Points on a hilly landscape, in no order, each with its height.
A ball rolls from a point to the lowest of its 3 nearest points, and stops where none of them is lower. Distance is the straight distance between rows; heights are no part of it.
J_380: 8 11 23 -9 -13 7 14 11 3 -1 44  h=19.0
J_863: 25 -10 -2 0 -4 -14 17 26 -14 -4 18  h=9.8
J_523: -15 -3 -15 2 -2 -2 32 43 -42 -3 20  h=10.6
J_176: -15 -12 -3 -4 -11 20 -37 -19 20 13 -14  h=14.8
J_441: 37 -5 -24 -1 12 -14 1 15 -21 -10 5  h=4.7
J_686: 31 4 -33 0 14 -9 -6 1 -18 -17 10  h=3.0
J_419: -12 -36 14 11 -16 37 -12 11 -7 16 -31  h=7.1
J_541: -9 2 -28 12 21 7 28 7 -48 -11 10  h=43.9
J_785: 4 9 -48 1 16 0 2 2 -24 -20 11  h=17.2
J_144: 10 2 17 -12 -15 2 12 26 1 -3 41  h=14.7
J_494: 1 -7 -60 0 27 -44 -14 -10 7 -14 12  h=6.8
J_852: -34 12 11 -7 -8 11 -7 -15 19 10 -7  h=26.9
J_884: -2 -25 -8 -4 -6 -7 -52 -23 42 15 -14  h=16.1
J_693: 10 17 12 2 5 -27 13 -16 19 -4 -28  h=30.6
J_957: -38 -27 28 7 -14 43 10 20 -15 16 -21  h=25.6
J_237: -16 -43 19 4 -23 32 -16 24 -3 13 -25  h=14.4
J_833: -26 12 16 -8 -6 -8 3 -12 27 6 -9  h=41.8
J_68: -17 21 32 -3 -5 8 9 -8 12 2 16  h=44.7
J_830: 42 7 4 5 6 -22 -2 -8 -1 -18 4  h=13.0
J_832: -12 13 29 4 -7 -11 11 -8 22 3 8  h=69.1
J_595: 33 3 -30 -1 12 -17 -17 -4 -7 -20 14  h=4.5
J_856: -26 1 0 -4 -11 25 -22 -16 9 13 -20  h=15.9
J_893: -12 -17 4 2 -11 42 -22 -4 0 15 -26  h=12.5
J_648: -11 10 43 1 0 42 21 -6 -10 8 11  h=46.3
J_248: 6 -1 -36 7 16 6 10 13 -35 -12 9  h=10.9
J_763: 1 -9 -24 3 7 -6 25 35 -41 -3 9  h=6.4
J_786: -26 -6 36 6 2 42 19 -2 -14 17 -9  h=45.4
J_905: 3 -23 0 -3 -15 32 -44 -14 13 11 -22  h=13.9
J_586: -10 12 5 -5 -1 -20 4 -17 29 17 -33  h=33.7
J_206: 6 -4 -27 6 16 -1 15 21 -36 -5 5  h=3.1
J_374: -7 -17 -3 -2 -11 15 -50 -23 32 13 -11  h=14.9
J_8: -8 0 -58 -5 20 -24 -7 -5 -7 -17 18  h=28.3
J_256: 12 -10 -14 2 1 -9 17 37 -26 -2 15  h=6.7
J_321: 13 1 28 1 0 -27 15 6 12 -5 13  h=9.6
J_599: 23 30 9 7 8 -28 3 -32 16 -12 -29  h=25.7
J_847: -23 18 29 -2 -2 3 9 -11 18 5 11  h=51.8
J_277: 5 6 29 -4 -13 -2 14 14 9 1 36  h=18.2
J_354: 25 2 -36 1 17 -23 -21 -14 1 -29 19  h=9.0
J_259: -23 -1 32 6 0 41 15 -7 -10 12 -14  h=50.2
J_508: -16 -5 -16 16 20 1 43 20 -52 -7 14  h=53.8
J_470: 17 -11 -2 -3 -7 -13 16 30 -12 -1 18  h=8.9
J_258: -3 -20 -10 -4 -6 -17 -38 -22 42 25 -30  h=18.4
J_67: 15 -10 -26 4 7 -3 12 25 -33 -3 7  h=3.7
J_37: 10 10 28 -12 -7 29 14 18 -7 3 44  h=26.4
J_440: 7 -1 -55 -5 17 -33 -16 -7 3 -16 21  h=22.4
J_637: -25 -3 12 5 -6 45 -8 -8 -3 14 -22  h=15.5
J_356: 4 -6 -1 -4 -15 -5 14 41 -16 -3 36  h=14.0
J_797: 38 19 -2 6 12 -24 -9 -18 8 -28 -3  h=18.5
J_204: -33 7 3 -2 -7 -3 -12 -16 23 13 -14  h=25.4
J_540: -33 -43 21 8 -31 31 -10 29 -6 12 -15  h=6.5
J_632: -27 1 -6 -9 -6 5 -22 -13 27 16 -23  h=21.4
J_580: 1 13 40 -9 -7 35 16 0 -4 2 29  h=36.2
J_768: 25 9 20 6 6 -31 11 -3 13 -8 -4  h=41.9
J_787: -17 -12 -11 -8 -5 -13 -28 -18 37 21 -24  h=20.0
J_318: 15 -10 12 -7 -9 -11 12 27 -5 -1 29  h=11.2
J_946: 40 -3 -9 3 5 -14 0 4 -10 -14 7  h=7.5
J_30: -7 7 -28 9 23 4 25 5 -45 -14 7  h=36.0
J_996: -28 10 11 -2 -4 31 -9 -16 5 9 -6  h=19.5
J_245: -12 -18 3 0 -8 37 -29 -12 5 11 -23  h=13.2
J_265: -8 -7 -10 -7 -6 -21 -14 -22 35 24 -39  h=22.8
J_190: -8 15 -40 2 26 3 10 -2 -30 -14 14  h=29.4
J_695: -2 15 1 -1 2 -27 2 -20 26 15 -38  h=32.2
J_225: -26 17 23 -2 -3 25 0 -14 7 2 0  h=25.9
J_466: 33 17 9 8 7 -24 4 -15 9 -16 -13  h=20.5
J_707: 34 -12 -6 3 3 -15 4 18 -18 -7 10  h=7.3
J_326: 11 -3 22 -2 -9 -15 13 17 7 -5 22  h=7.2
J_418: 2 12 -10 -5 0 -29 0 -25 24 15 -49  h=29.5
J_995: 1 4 1 -10 -15 12 15 40 -13 -2 41  h=16.0
J_835: -16 19 35 -6 -6 25 11 -11 2 4 11  h=35.5
J_322: 2 14 26 3 4 -28 11 -13 17 0 -20  h=7.4
J_564: 16 29 3 1 9 -28 -5 -29 19 -7 -43  h=27.7
J_782: 35 14 -13 7 11 -30 -21 -28 9 -31 9  h=20.4

Two balls start at each pair of points below. Name the first point that both come to, or write none.
J_599 and J_787 | none
J_707 and J_30 | none
J_470 and J_541 | J_206
J_637 and J_905 | J_893

Write out the way that a ball takes from each point below.
J_884 | J_374 > J_905 > J_245 > J_893 > J_419 > J_540
J_564 | J_599 > J_466 > J_830 > J_946 > J_441 > J_686
J_695 | J_418 > J_265 > J_258 > J_884 > J_374 > J_905 > J_245 > J_893 > J_419 > J_540
J_580 | J_37 > J_144 > J_318 > J_326
J_586 | J_265 > J_258 > J_884 > J_374 > J_905 > J_245 > J_893 > J_419 > J_540
J_797 | J_830 > J_946 > J_441 > J_686
